Points, in no order, along strands that fork and pass close to each other.
In the rows, zero is written as 128.
Two points are linked if the straight distance between their rows is under 136. Some points are linked to none.
mun: [126 108 156 165 123 129 143 135 123  94 175 151 121  91 105 112 102  99
 107 147 116 108 133 127 164  83 124 192 173  99 137  90 128]
foti: [129  96 147 130  83 199 145 100 141 146 151 142 115  67 153 101 174 155
 146  86 108 159 127 180 114 159 116  93 161 135 163 160 117]
vuz: [163 152  82 120 171 124  92 134 136 196  99 129 111 176 120 153 138 155
 139 135  57 106 138 151 100  97 141 114 113  94 114 119 155]
dotuz: [133 105 155 116 108 233 156 116 149 141 151 141 139  89 137  76 144 123
 141  67 100 133 106 161  94 159 110 111 171 114 170 172 115]
nesut: [184 135 116 192 153 121 139 182 148 151 114 152 114 140  94  90  76  98
 131 152  99  57 112 134 153 101 135 163 148 121  97  89 129]
vevul: [ 94 171 111 135 107 124  91 133 114 193  85 145  82 161 100 150 139 156
 104 111  70 157 148 183 147 168  79  96  69 120 108 133 149]
dom: [128 105 108 103 151 131  93 158 124  89 149 108 160 114 101 120 135 138
  61 132 162 101 118  92 126 130  99 172 102 121 139 172 163]
zalur: [127 155 155 111 100 120 143 121 126 100 168  96 121 107 128  70  75 113
 198 155  83  95 127 155 112 129 135 121 123 117 126 137 110]
mol: [ 88 167 136 108  83 113  79 126 111 159 145  92 127 142  94 155 172 133
 129 142 100 133 144 103 159 132 156 115 107 164 127 112 168]
velub: [112 168 183 119 152  86 112 173 139 111  65 162 153 127 220 124 101 165
 114  67 173 134 132 151  96 122 138 134 142  99 156  75 102]
dobig: [149 127 156 176 137 123 131 160 117 132 160 146 139 125  94 110  88  99
 100 152 105  87 111 123 191  78 125 197 155 101 114  90 138]
sud: [134  78  96  90 167 124 121 154 137 114 126 128 143 118 137 142 152 141
  92 103 152 101 112 100 139 101 134 126 153  98 160 121  89]
naneb: [125 131 134 143  52 115 107  99  97 144 134  94 126 119  93 126 159 114
 171 156  24 113 132  98 121 124 151  99 108 124 124 110 117]
bap: [ 78 137 135  80  87 117 115 102  83 137 130 104  92  93 103 145 180 145
  90 121 190 162 147  91 176 138 113  75 114 133 135 105 135]
pizuf: [ 98 170 125 120 108 115 120 113 179 200  89 153 127 166 165 112 101 119
  58 137 166 119 156 151 110 148 100 134  97 166  93 137 100]
tepu: [164 102  86 144  95 150 120 103 130 116 143 123 153 129  94 128 116 124
 209 119  89 119 161 109  95 150 167 132 141 135 101  96 154]
vufa: [149 157 113 112 101 112 141 144 177 209  77 153 118 170 160  79 110 121
  72  82 130 109 156 149 119 143 120  84 114  88 144 123  96]
Seg: [ 95 166 198  87 138 179 176 114 126 104 146 122 117  75 166 115 120  97
 119  67 129 135 111 183 126 139  94 140 171 139 161 157 101]
gufod: [135 138 111 126 143 131 129 100 115 151 120 119 134 195 103 178 160 107
 145 158 121 130  99  65 109 152 166  94  87 149  94 176 170]
taru: [ 67 154 125  80 141 123  93 139  97 121 134 108 153 131 132 108 122 145
 137 104 148 109 143 126 107 149 144 109 102  91 161  93 132]
mifir: [141 109 116  86  72 152  93 132 100 141 157  91 132 114  64 153 194 182
 111 103 136 173 147  80 163 138 113 123 101 139 137 109 177]
Depu: [ 99 157 201 107 135 167 143 172 159  97 139 154 103  71 175 113 102 109
 137  96 109 154 124 181 125 136 131 134 155  85 152 162  99]
poki: [141 164 178 135 146 107 126 175 126 111  81 163 145 118 231 127  83 139
 138  70 178 125 147 168  88 134 129 156 161 125 147 125 107]
giri: [127 138 129 147 110 164 136 144 132  92 131 107 189 166 111 146 140 122
  92 172 165 158 166  75 102 159 125 160  93 147  95 168 160]
Ziro: [190 112  98 129 182 133 130 116 140 137 111 132 144 144 159 197  95 126
 173 106 146 128 141 134  89 115 170 118 161 148 101 142  96]
ranoz: [115  89 149 146 152 121 139 149 110  73 138 171  91 101 178 132 103 120
 106  76 178 138 119 140 151  69  96 189 183  76 176 112 109]
gik: [ 84 162 136 114 118 124  97 150 122 200  83 135  75 155  93 131 143 176
 114  83  46 147 119 175 149 143  99  76  86  67 129 103 127]
dem: [151  90  99 158  79 176 107 121  94 141 154 140 130 113 134 150 143 150
 205  96  80 175 134 150 144 165 117 105 153 109 135 107 145]
Tef: [105 169 124 102 138  84 111 108 130 151 127 103 120 138 159 157 142 121
 201 117 106 134 109 167 141 121 163  86 116 150 126 101 150]
tonef: [130 112 129 121 122 141 152  76 124 154 103 131  98  69 151 162 197 158
 140  62 160 187 128 196 135 135 130 101 168 188 142 144 129]
kab: [141  95  94 136 177 141 133 193 118 130 118 136 156 146 144 109 120 124
  92 120 122  69 106 112 132 118 130 139 137  79 160 130 109]
tidot: [124  99 133  86 169 107 109 148 134  99 117 143 144 114 162 161 125 161
 102  82 181 117 128 122 150  75 155 127 165  97 162 108  74]
bekov: [151  80  90 116  85 120 122  73 126 109 142 115 131 115  68 141 196 162
 165 121  99 156 162 144 144 103 153 107 146 131 133 108 164]
sep: [ 97  95 124  97 150 141 128 138 136  94 155 154 110  57 137 131 133 130
 148  81 161 117 142 169 137 120 127 191 168 119 161 113 151]
lirug: [144 156  74 131 101 139 113 150 128 190 109 126 108 212 113 109 133 137
 124 149 126 113 150 127  66 171 134 121  77 148  86 154 156]
vuvod: [154 142 140 144  85 133 109 134 132 153 128  96 115 138 100 142 148 119
 157 162  17 120 141 135 136 101 158  91 131  92 118 120 111]
vom: [ 96 128 168 138  63 129 127 103 120 112 144  85 154 106  96  82 150 107
 156 183  54  89 122  74 120 129 123 145 119 143 145 107 133]
kesep: [107 158 151 100 154 145 142 106 137 109  90 118 130 114 169 186 105 129
 158  70 142 129 144 190 131 126 167 102 163 136 119 117  78]
biku: [125 150 147 138 118 128 106 184 144 164 140 141 131 151 133  58 112 139
  55 147 108  84 126 154 147 111  57 161 112  87 143 146 122]
memom: [139 135  86  98 161 106 143 121 129 143 131 109 115 175  87 120 119 110
 165 143  81  47 127 136 103 115 170 130  95 148 118 127 146]
Nama: [ 98 179 168  95 143 172 177 109 142 127 115 110 132  93 162 142 130  99
 137  46 135 120 120 195 115 137 123 116 179 160 138 155  97]
rerob: [ 66 191 144 123  63 113 106 135 128 167  93 116 103 140 101 111 162 137
 107 127  86 141 146 189 153 158 112  86  66 145 109 162 127]
zaf: [173  81 104  89  75 131 118  93 128 135 138 101 132 116  36 155 209 173
 123 118 107 170 148 103 143 109 133 116 113 131 128 112 170]
Rako: [104 133 130 140 136 143 143 122 120 104 129 122 161 159 116 117 133  90
  85 204 154 116 142  66  81 156 130 159 111 146  97 165 152]
semo: [122 121 145 132 106 141 126 132 152  65 148 116 154 128 134 187 165 134
  78 176 193 182 139  87 112 148 118 150  62 149  92 190 143]
Lorus: [163  89 132 138 146 116 142  55 159 121 136 138 156 135 111 165 112 111
 168 174 147 142 121  68 115 142 175 132 137 173  97 127 146]
kage: [ 84 191 192  76 144  85 139 128 156 120 122 110 110 107 156  77 107 135
 134 157 105 119  96 169 134 124 120 104  90 104 160 133 103]
masi: [ 87 128 148 101 136  96  83 107 109 135 133 124 137 128 138 174 120 157
  73 159 192 160 132  58 111 123 140 137 117 144 129 148 103]
kazu: [ 95 145 151 138  89 142 135 121 120 118 132  71 162 128  76  93 138 114
 125 174  82 101 137  71 128 125 117 181 127 153 125 108 158]
diru: [113 168 174  76 119 108 151 143 130 105 141 114 116  92 140  66  96 117
 199 135  68 118 110 173 116 131 139 111 118 101 152 160 102]
Ris: [152 138  85 150 129 149 114 133 110 152 116 112 138 199 104 137 129 119
 146 180 105 101 126  68  83 156 157 104  90 139  92 145 154]
gonuf: [140  63 126 125 146  89 177  53 146  98 126 149 136  84  69  94 176 144
 128 175 147 132 103  99 129 125 134 129 122 176 143 108 153]
pudon: [132  80 137 173 152 175 161 121 101  96 146 179 117  92 159 116 107 107
 100  52 186 144  97 155 145 105  88 200 176 102 157 138 139]
Lekep: [109 117 156 135 111 133  96 110 130 117 158 135 135  95 197 144 111 154
 141 125 170 165 136 125 135 123 127 130 180 124 140 102  99]
zunur: [167 144 114 173 149 135 127 175 129 131 109 126 130 156  62  60  77 111
 139 156  96  49 107  98 137 125 113 152 111 123 106  85 134]
nodo: [101 146  76 136 118  83 134  86  77 149 130 105  98 165 113 151 194  89
 165 126  91 164  96 104 123 121 137  55 115 135 141 132 160]
fevo: [160 146  90 139 165 122 111 134  86 184 129 136 116 217 115 186 113 143
 104 125 105 156 135 111 155 139 114  80 132 119 106 113 119]
safem: [101 138  99 119 111 135  65 169  84 126 149 110 168 152 135  85 112 157
 115 125 130 102 152  96  91 155 121 129 100 101 159 137 141]
Kipo: [ 99 132 145  79 184  78 142  97 117 109 146 125 120 135 117 156 103 111
 109 147 158 107 106 110 137 101 146 167 130 152 145 135 100]
par: [ 81 180 141  71 173  89 126 112 114 135 113 137 117 176 126 170 119 123
 155 118 179 161 137 114  98 160 195 115  88 144 123 109 143]
bobuz: [133  93 102 108 131 149 110 116 119 130 131 156  87 118 136 189 166 170
 155  65 140 190 139 140 174 125 126  87 165  91 145  70 125]
Mifud: [ 93 157 158 117 119 122  85 150 123 153 112 122  61 117 118 160 164 155
 152  91  68 159 119 169 177 115 132  59 125  70 144  90 121]
dur: [169 127 143 198 146 107 150 137  98  81 129 136 133 153 163  77  38  97
 102 147 153  97 126  94 118 100 118 156 168  97 145 102 130]
Vimo: [186  72 130 149 128 104  96 109 171 105 126 130 194 113 107 149 127 144
  95 132 156 144 116  40 137 116 151 145 151 136 137 111 138]
fotan: [ 94  99  82 127  70 156 112 112  65 113 128  87 142 126  89 134 187 129
 133 141  97 130 150  93  93 158 121 119  90 140 117 164 135]
rosud: [163 106 161 183 126 160 150 177 153 109 126 159 110  76 125  98  93  76
 149 150  65 106 111 134 141 141 135 143 162  74 130 129 100]
rolav: [117 123 157 114 107 123  90 117 141 117 142 121 121 111 117 192 159 136
  61 165 194 171 130  53 121 136 125 157  91 158 110 184 136]
zafug: [117 155 150 115 130 179 149 112 108 136  89 126 106 105 182 199 164 129
 168  47 116 192 100 191 142 156 112  72 158 119 129 111 110]
sibe: [107 113 136  78 160  77 117  97 120 123 127 132 138 114 130 186 114 131
 111 146 185 157 131  87 102 106 158 151 144 144 158 141  72]
neka: [197 163 131 149 124 153 119 157 142 163 127 130 107 165 175 140  99 148
 172 121 101 135 125 172 125 127 142  59 143  83 116 114  82]
deki: [168 138 158 162 132 151 128 160 152 139 138 138 143 126 203 138  82 128
 147 123 128 105 118 162 126 113 147  94 171 114 118 137  64]
feg: [135 123  98  96 162 111 154 134 126 104 158 131 134 146  78 104  90 104
 193 145 122  60 122 123 112 132 161 164 122 151 118 122 162]
Lerug: [139 136  76 137  93 123 120 156 173 169  95 157 127 177 120 107 138 130
 104 153 131 121 190 167  92 162 116 153  80 152  73 174 161]
Rovu: [106  98 153 136  96 185 116 100 151 119 164 149 126  73 167 116 146 161
 127  79 166 159 145 172 132 134 107 117 190 133 146 133 120]
Robu: [146  92 130  97 108  99 100  85 129 136 166 143 130 112 119 173 153 156
 137 127 183 201 132  88 154 139 154 119 124 145 135 103 129]
Pinu: [118 125 147 109 118 170 143 128 153 118 120 131  87  77 179 172 179 124
 184  80  87 169  98 182 139 113 125  69 155  75 155 133  96]
nive: [ 71 162 154 103 161 111 114 136 127 151 108 114 112 121 147 129 139 143
  52 144 146 108 129 147 142 116 123 117 111 125 140 135  72]
bepe: [122 150 123  78 168 102 132 122 121 121 122 150 133 120 148 167 110 110
 168  94 171 160 170 142  92 162 197 126 122 129 130  97 137]
dosev: [137 114 103 155 178 136 145 161  92 145 111 137 148 154 134 108  97 107
  39 151 148  81 112 125 136 115  94 157 119 108 127 152  88]
raros: [ 60 190 141 137  62 123 123 131 111 131 119  90 128 150 114 120 179 109
 125 153  95 126 132 158 132 125 123  93  69 160 108 183 135]
Pufif: [145 116 172 186 143 175 157 106 126 106 159 141 119  87 152 100  56  86
 142 139 125 130  84 156 142 125  72 169 177 113 119 129 126]
genu: [128 185 107 104 145  90 129 108 124 163 125 102  98 183 131 135 136 119
 192 139 111  92 122 146  94 125 180  87 104 155 109 127 154]
Toti: [149 158 148  78 109 122 142 158 187 202  87 160 116 160 136  51 102 141
  95 116  95 141 149 151 112 141 132  77 109  59 142 141  73]
vek: [134 166 182 123 132 139 139 181 168 130 110 171 110 117 170 103  99 109
 130  93 106 149 166 196 106 143 172 115 138  62 141 135  85]
rem: [122  95 105 124 103 146 157  89 148  86 106  80 155 105 101 172 202 123
  92 163 155 153 110  77 136 119 111 107  98 194  92 184 146]
bel: [ 94 110 158 118 156 118 127 155 136  68 115 167 114 110 176 146 103 142
 107  65 182 121 126 137 142  68 127 159 176  87 169 107  64]
dovi: [157 104 122 157 143 112 121 132 135  78 145 137 174 128  82  96  79  95
 122 148 138 113 126  54 130 117 129 195 138 127 142  97 186]
buk: [101 150  87 123 124 140 104 149  88 121 120 122 115 183  97 163 162 133
 131 143 126 169 150 136 128 188 122 107  58 138  89 179 171]
Puguf: [160 127  72 120 182 124 106 108 118 164 103 119 114 147 128 176 143 118
 149 146  67 132 126 119  91  99 160 107 120  84 123 120 156]
kogal: [146 126  89 162 133 133 122 179 125 136 107 130 136 164 101  60  95 121
 111 161 127  49 122  77  77 151 120 166  91 141 115 139 165]
Bur: [125 148  88 156 100 132  89 162 122 181  99 155 114 174 116 160 159 156
  87 122  88 171 173 185 159 157  68 113  82 124  89 141 153]
sar: [ 74 167  72 134 125  93 133 117  74 130 118 117  83 169  96 169 196 103
 134  97 114 177 107 112 133 115 104  51 101 149 127 165 177]
nat: [114 110 108 157  78 199 136 156 131 102 105  55 164  89 109 141 190 153
  92 165 108 122 136 105 139 120  86 131 117 137 118 142 127]
Ripar: [ 98 162 137 124 138  93 110 152  82 163 134 150  68 167 123 145 105 135
 173 137  82 171 141 149 140 193 137  85 108 117 144  73 132]
lilu: [171 148  95 149 147 108 145 173 124 149 130 138 130 178 143  55  81 119
  93 156 154  64 138 110  78 135 132 152 105 120 149 124 130]
fuv: [158  73 123 140  98 114  97 111 145 126 152 136 148  85 124 140 168 165
 120 145 153 164 128  72 153 124 151 138 158 133 134  90 157]
luked: [139 148 149 147 132 133 154 121 137  99 178 106 109 131 145  70  49 114
 192 182 115  86 105 130  97 125 114 138 128 137 116 109 119]
luzi: [ 94 141 176  90 118 143 138 138 138 105 168  92 107  95 116 101 138 124
 104 154  99  91  90 135 179  80  86 113 142  89 160 136  82]
Zapo: [119 109 133 132 151 120 161 118 132 131 130 118 124  65 156 120 131  90
 168 173  81 105  82 126 116 137 135 121 139 114 151 114  94]
fala: [134 121 148 106 115  82  62 126 117 127 147 144 131 121 126 178 122 165
  83 101 199 190 133  64 158 126 149 123 127 121 153 106 122]
Sife: [ 98 139 139 144  86 118 136 169 144  71 127  95 156 143 129 156 181 165
 161 201 140 181 160 117 137 127 138 166  60 146  91 145 173]
fefu: [100 145 164 101 103 138 102 153 148 127 129 123  87  87 138 135 154 156
 172 102  75 138 112 172 165 111 144  68 130  73 152 110  96]
kabat: [144 104 132 149 144 132 150  67 138 115 141 138 158 112 147 143  89 109
 169 154 168 129 131 105 108 139 152 144 165 194 100 133 128]
Poni: [148  98 104 141 125 215 147 128 134 133 146 142 149  98 125  92 121 127
 158  56 114  94 135 160 101 156 126 146 176 142 149 146 147]
mesu: [136 186 112  76 175  94 128 115 133 172 108 130 105 202 142 139 119 136
 158 138 157 112 128 133  88 144 179 106  90 162 108 100 138]
zeti: [157 168 138 122  92 122 116 180 163 135 150 150 106 141 123  64  81 136
 172  90  94  81 178 188  96 129 163 142 121  95 132 111 112]
deri: [133 116 167 165 149 124 159 159 136 129 137 153 117  64 183 123  95  84
 146 169 103 124 104 132 108 149 140 155 162 100 131 135  85]
fuli: [109 112 118 124 102 118 162 168 143  37 125  87 143 101 104 149 178 142
 140 192 143 128 151 126 144 107 107 171  75 163  93 168 161]
tazug: [151 149 113 109 160 151 128 112 133 134 104 124 135 143 166 209 101 133
 174  78 142 142 137 174 127 115 158  94 163 137 107 122 106]
Kure: [141  70 116  94 158  93 145  78 157 122 136 124 126  60 158 162 163 168
 179 117 164 149  91 131 131 117 135 124 143 185 133 121 141]
nev: [155  51 132 117 157 122 148  92 151 122 134 152 129  57 134 129 159 183
 141 116 185 157 114 154 108 137 127 158 142 170 142 134 138]
kefa: [173 149 123  91 165 102 111 131 151 129 160 126 161 188 107 144  83 113
 103 127 178  97 143 104 110 113 178 139 114 151 126 147 126]
vig: [106 122 106 137 112 140 141 163 139 145 115 113 128 138 108  93 143 128
 113 158  77  73 140 192 121 143  89 135  73 144 101 187 115]
libo: [148 135 186 186 149 205 166 140 115 135 151 157 115 104 164 101  61  85
 102  84 135 137  70 139 143 103  86 169 184 101 122 181 101]
Tebet: [121 131 122 137 142 139 169  54 124 136 129 126 138 106 166 157 121  97
 169 111 167 149 139 162 100 156 153 128 161 209 108 156 135]
Satod: [151 148 182 104 122 111 143 181 195 148 110 183 109 127 181  65  93 132
 114 116 111 149 149 166 133 113 149 112 129  60 149 148  84]
velit: [130  94 140 153 170 104 149  76  97 101 139 145 141 156 120 126  60  91
 103 174 176 136 100  59 105 113 109 181 147 129 123 119 116]
Pepi: [134  93 143 159 133 132 154  96 123  91 175 158 116  74  97 123 118 104
  95 139 152 151 138 134 171  88 117 207 184 125 117  92 145]
kipe: [129  81  97 169 127 101 168  58 147  98 100 127 141  83  73  92 181 110
 163 170 100 124 106 138 146 117 121  93 160 183 124 109 143]
Rufo: [151 161 137 113 166 105 152 167 143 152 127 145 127 158 171  78  78 123
 122 144 142  80 130 153 100 119 123 145 126 105 139 109  88]
sira: [145 100 115 113 141 127 147  58 148 124 142 126 156 154  82 134 155  98
 140 175 139 137 104  56 102 162 177 112 113 152 113 130 159]
didi: [ 81 157 132 111 119 119 115 119  86 135 121  96  95 135  96 181 156 143
  74 121 180 184 138 102 182 159 121  76  93 169  99 130 132]
poga: [ 85  99 101 126  96 159  93 144  83 109 136  95 161 113 124 100 160 149
 124 152 117 101 142  85  95 161 100 135  86 120 142 154 138]
zama: [122  87 140 112 131 116 132  59 124  85 164  96 142 118 120 113 124 152
  85 166 163 135 117  91 147  93  80 155 159 155 142 102 134]
bebul: [150 111  85 142 111 158 112 129 115 120 125 100 171 168  67 102 111 113
 164 152  89  89 160  59  85 150 149 119 125 139 112  94 142]
Lari: [152 129 170 176 140 171 159 179 148 116 130 168 115 118 189 126  74 103
 111  85 136 104 109 155 143  97 117 155 182 110 131 171  71]
Rabe: [144 120 136 157 171  91 136 130  87 110 135 129 138 178 156 116  45 113
  97 161 170 108 118  87  88  91 103 170 160 121 131 119  92]
Zaber: [160 120 151 158 113 148 121 168 163 134 136 145 105  99 118 105 111 107
 155 153  39 103 134 154 129 112 153 124 147  78 131 133  92]
rig: [104 145 117 108  78 144  74 152  94 143 134 100 117 141  83 159 179 166
 127 120  90 137 144 116 162 134 123 106 106 121 134 113 144]
Zug: [ 67 175 141  88 143 111 104 150 109 149 101 125 133 141 133 126 123 159
 123 112 135 134 141 154 121 159 156  83 107  82 146  75 119]
Tik: [132 121 150 150 141 119 113 132 116 105 121 151 143 104 224 146  89 127
 137  97 184 152 138 125  98 137 137 160 184 129 159 139 115]
sivi: [126 140 119 142 156 113  92 154  88 175 115 140 123 210 129 185 115 152
  69 135 146 174 129 113 162 171 108 102  99 161  98 142 105]
fifo: [ 87 127 137  69 131 112 114 107 109 134 114 113  85  78 118 160 153 171
 120  84 193 159 128  96 159 139 142  79 120 118 145  69 139]
zul: [137 160  90 127  68 109 122 138 193 204  86 147 109 152 168  81  98 100
  70  96 155 112 164 139 103 160  93 123 100 127 116 145 125]
Zivod: [145 138 146 141  69 167 104 139 105 138 162 120 108 106 141 132 115 129
 219 105  68 165 128 161 145 169 128  92 135 107 127 135 128]
niki: [141 133 155 163 162 150 146 108 122 101 172 115 114 113 179 112  50 104
 168 145 139 108 104 149 115 122  87 170 169 153 119 127 134]
Zev: [ 73 181 148 126 130 110 110 121  97 164 114 129 109 180 110 183 139 140
  71 139 155 166 139 127 160 167 138  91  94 165  99 147 107]
veriz: [126 170 151 129 107 116 114 155  88 155 132 138  74 142 126 137  98 135
 216 111  57 174 131 173 125 184 130  91 105  95 126 104 120]
sim: [105 121  90 129 121  75 138  73 129 142 136  91 129 129 127 135 188  88
 161 132  97 130  80 102 125  87 143  69 136 167 126 131 146]
dumu: [140  82 148 118 123 105 165  49 167 107 131 137 146 117  47 107 188 131
 108 184 159 161 116  68 116 133 157 130 112 170 138 128 157]
kave: [134  71 141 198 135 172 144 102 119 114 141 185 112  66 111  93 116 137
  93 101 168 153 109 146 149 105  75 206 178 124 129 120 164]
Nubi: [122  90 129 141 115 146 162  79 111  77 154 122 160 103  61  54 115 116
 179 152  95  96  94 121 161 114  67 141 130 126 139  79 122]
zomek: [101 144 154 104  96 128  99 122 129 125 165  89 151 116 101 129 165 143
 101 167 117 136 149  77 140 114 141 177 129 154 135 104 171]
tefo: [161 166 110 131 145 130 107 143 107 186 120 118 125 200 159 150 112 150
 127 125 125 137 138 158 137 132 148  61 120 100 125  97  84]
rimas: [190 106 108 154 176 106 140 177 123  83 133 158 146 143 162 123  66 121
 134  80 171  76 126 135 148  93 162 174 160 113 145 132 131]
Talo: [115  89 103 144 116 160 149 138 144  65 106  77 162  87  86 143 189 126
 110 175 125 131 124  96 142 130  91 159  88 167  99 170 156]
bibo: [158 111 105 140 166 124 147 141 110 102 154 160 135 115  92  96  69  89
 167 136 141  99 117 100 120 129 132 196 128 124 129 100 169]
semal: [122 130  94 141  89  92 116 159 194 121 100 182 145 154 156  91 122 123
 100 147 168 138 189 152 115 152 101 182  81 152  89 166 176]
dulos: [131  98 140 143 119 136 188  62 118  78 172 118 140  92 110  71 126 127
 146 157 130 113  86 155 176  84  72 122 166 120 149  99 114]
fov: [129 141  96 151 102 122 115 167 112 121 107 138 119 200 110 174 154 161
 139 139 123 183 168 178 158 164  83 116  66 148  68 150 164]
Bemo: [ 78 174 148 131 113 105 105 111 154 189  94 153 129 165 143 147 128 150
  66 149 161 144 159 157 141 149 124 128  90 177  73 150 110]
fek: [178 143 117 138  75 110 107 170 152 172 135 133 103 163 113  50  89 149
 149 106  88  63 164 143  86 126 144 138  98 106 133 116 111]
minef: [119 101 121  82 139 136  90 136 126 142 116 129  85 100 128 177 174 180
 127  66 176 161 136 104 162 121 139  82 134  82 149  74 132]
sozes: [155 128  98 165 105  92 120 163 163 126 103 154 152 153 165  72 112 122
  53 151 165 108 170 142 126 130  85 194 101 147 113 178 179]
Domiz: [180 143 160 167 153 188 168 212 156 130 113 165 104 135 190 106  97 100
 120  61 116  89  95 171 117 112 121 142 152 114 138 172  98]
mavo: [198 101  86 137 180 114 123 104 137 145 111 133 143 148 134 194 119 119
 128 126 128 147 138 104  98 106 185 111 156 116 116 130 122]
lusev: [179  83 132 148 128 126 116 123 172  80 121 130 199 121  72 104 104 122
 115 132 143 133 136  50 144 120 127 169 149 138 142  98 168]
Zuv: [ 94 126 125 125 116 120 154  85 125 107 127  81 144 125 123 148 182 103
  83 170 156 121 111  83 146 112 125 111 122 197 108 179 132]
Non: [112 112 147 100 118 117 161  96 126 108 164  94 114  77 124 110 154 109
 117 148 123 100  90 123 176  75  96  98 156 133 162 115  87]
sizuv: [111 145 111 130 126 136 154  73  97 141 121 141  86  89 152 172 176 121
 163  58 119 213 121 186 145 144 110  70 166 148 139 115 139]
ped: [133  96  88 151 117 180 106 158 127 130  95  84 174 131 103 147 166 138
  84 149  85  93 127 103 145 129 108 116 130 117 110 151 123]
difa: [182 137  89 128 103 117  92 153 153 204 106 134 100 169 102  96 119 149
 149 110  61  74 160 148  71 107 139 129 105  88 122 113 126]
legez: [110 135 119  91 137  96 128 104 141 123 127  98 126  89 181 165 169 148
 187  99 144 134  99 154 151 109 142 106 146 156 140 102 137]
guk: [119 174 178  75 166  95 168 137 152 163 114 134 115 141 159  87  96 119
 136 137 122 101 112 190 120 115 112 132 114 120 139 100  79]
dufez: [101 117  87 106  80 144 117 101  73 112 132  95 143 158  77 156 195 126
 147 124 112 167 125  99 115 166 129 104  78 156 123 172 170]
Falet: [119 126 152 135 125 159 116 183 130 124 147 107 137 125 106  99 142 131
  63 151  90  78 112 122 176  90  78 148 134  90 144 137  97]
gov: [183  87 129 194 160 101 146 126  92  65 115 164 142 126 161 123  51 113
 119 104 176 115 102  99 154  98 123 185 174 110 150 119 157]
reve: [154  93  85 126 121 143 118  88 118 134 142 128 125 123 120 182 159 142
 171  98 108 178 140 144 150 116 146 101 157  98 128 101 146]
Mub: [151 142 129 175 101 109 122 184 148 155 118 139 147 151 143  58 108 127
  29 140 119  78 153 136 138 110  78 171 118 119 144 147 149]
debe: [ 67 167 120 119 113 102 134 122 116 122 128  84 125 127 118 126 182  92
  87 157 118 102 128 139 129 112 131 100 103 170 124 177 127]
Bige: [ 85 131 129 103 193 111 154 108 102 119 137 133 124 156 105 144 123 103
  72 168 175 100  82 120 142 103 109 180  95 154 107 179 120]
Selet: [147  99  87 142 109 179 138 121 125 109 151 127 143 106 107 120 107 117
 193  88 106 108 171 148  91 158 158 137 157 132 116 131 149]
daru: [202 126 104 131 176  99 135 157 147 109 144 132 151 169 122 128  68 118
 122 119 167  85 132 107 121 100 177 159 132 144 121 128 127]
tup: [118  97 101 154 103  91 147  62 135 130 114  92 152 116  89 112 198 108
 147 153  92 137  90  88 141 102 140  76 138 180 127 114 158]
Ritad: [116 169 165 111 159 101 120 165 122 154  70 157 141 148 175 138 108 168
 127  79 152 147 126 165 115 158 148  95 112  93 131  55  94]
Rif: [130  63 102 144 136 133 156  84 146 113 110 129 132  56 123 104 157 115
 183 151  86 111  90 137 138 143 116 113 157 147 142 102 129]
Vomod: [ 95 110 148 161 159 133 125 102  99  96 128 121 141 160 113 116 110  88
  68 201 143 125  99  50 111 135  76 186 130 134 118 125 155]
gapu: [134  61 120  95 147 125 130 123 159  87 158 164 130  58 141 127 147 153
 130  80 186 147 137 140 118 130 136 179 158 121 165 124 157]
bak: [136 137 113 147 192 133 147 143  89 144 120 136 151 160  95 134  85  91
  62 162 168  86 100  90 141 113 119 179  90 134  93 149 116]

Follow the links from the first point to the second, and from the first to the third. Name the last point that the two ways share.
kabat, Tik, zomek => sira
Tebet, Zaber, sozes => sira
ped, tonef, dufez => vevul
sira, rosud, sim => kipe
veriz, Domiz, deri => reve
zomek, fifo, Ripar => reve
dosev, fuv, rimas => masi
giri, dovi, sud => masi
Falet, Tik, sira => Ris

A fork is a point with three links, a tip a point with one. Leave the first point through the second and follow the links. Name the first fork or tip that comes.
kefa, daru => masi
Talo, rem => vevul
Rovu, foti => Ris
Toti, vufa => Zev

A fork is a point with three links. Follow the links from the first point to the second and name the forks in between, in order.
tup, mifir => kipe
deri, minef => reve
Robu, Pepi => masi
rem, gik => vevul
Tef, rolav => genu > masi

Name the points in between on the shortest way along the links from the first point to the second, in order.
Zaber, Lerug => rosud > deri > Zapo > Rif > kipe > gonuf > dumu > sira > gufod > Ris > lirug
Pinu, velub => fefu > Mifud > gik > vevul > Bur > fov > buk > dufez > fotan > poga > safem > taru > Zug > Ritad
sud, dur => kab > dosev > bak > Bige > Kipo > sibe > masi > rolav > semo > giri > Rako > Vomod > velit > Rabe
sibe, legez => masi > fala > Robu > fuv > Vimo > lusev > dovi > bibo > feg > memom > genu > Tef
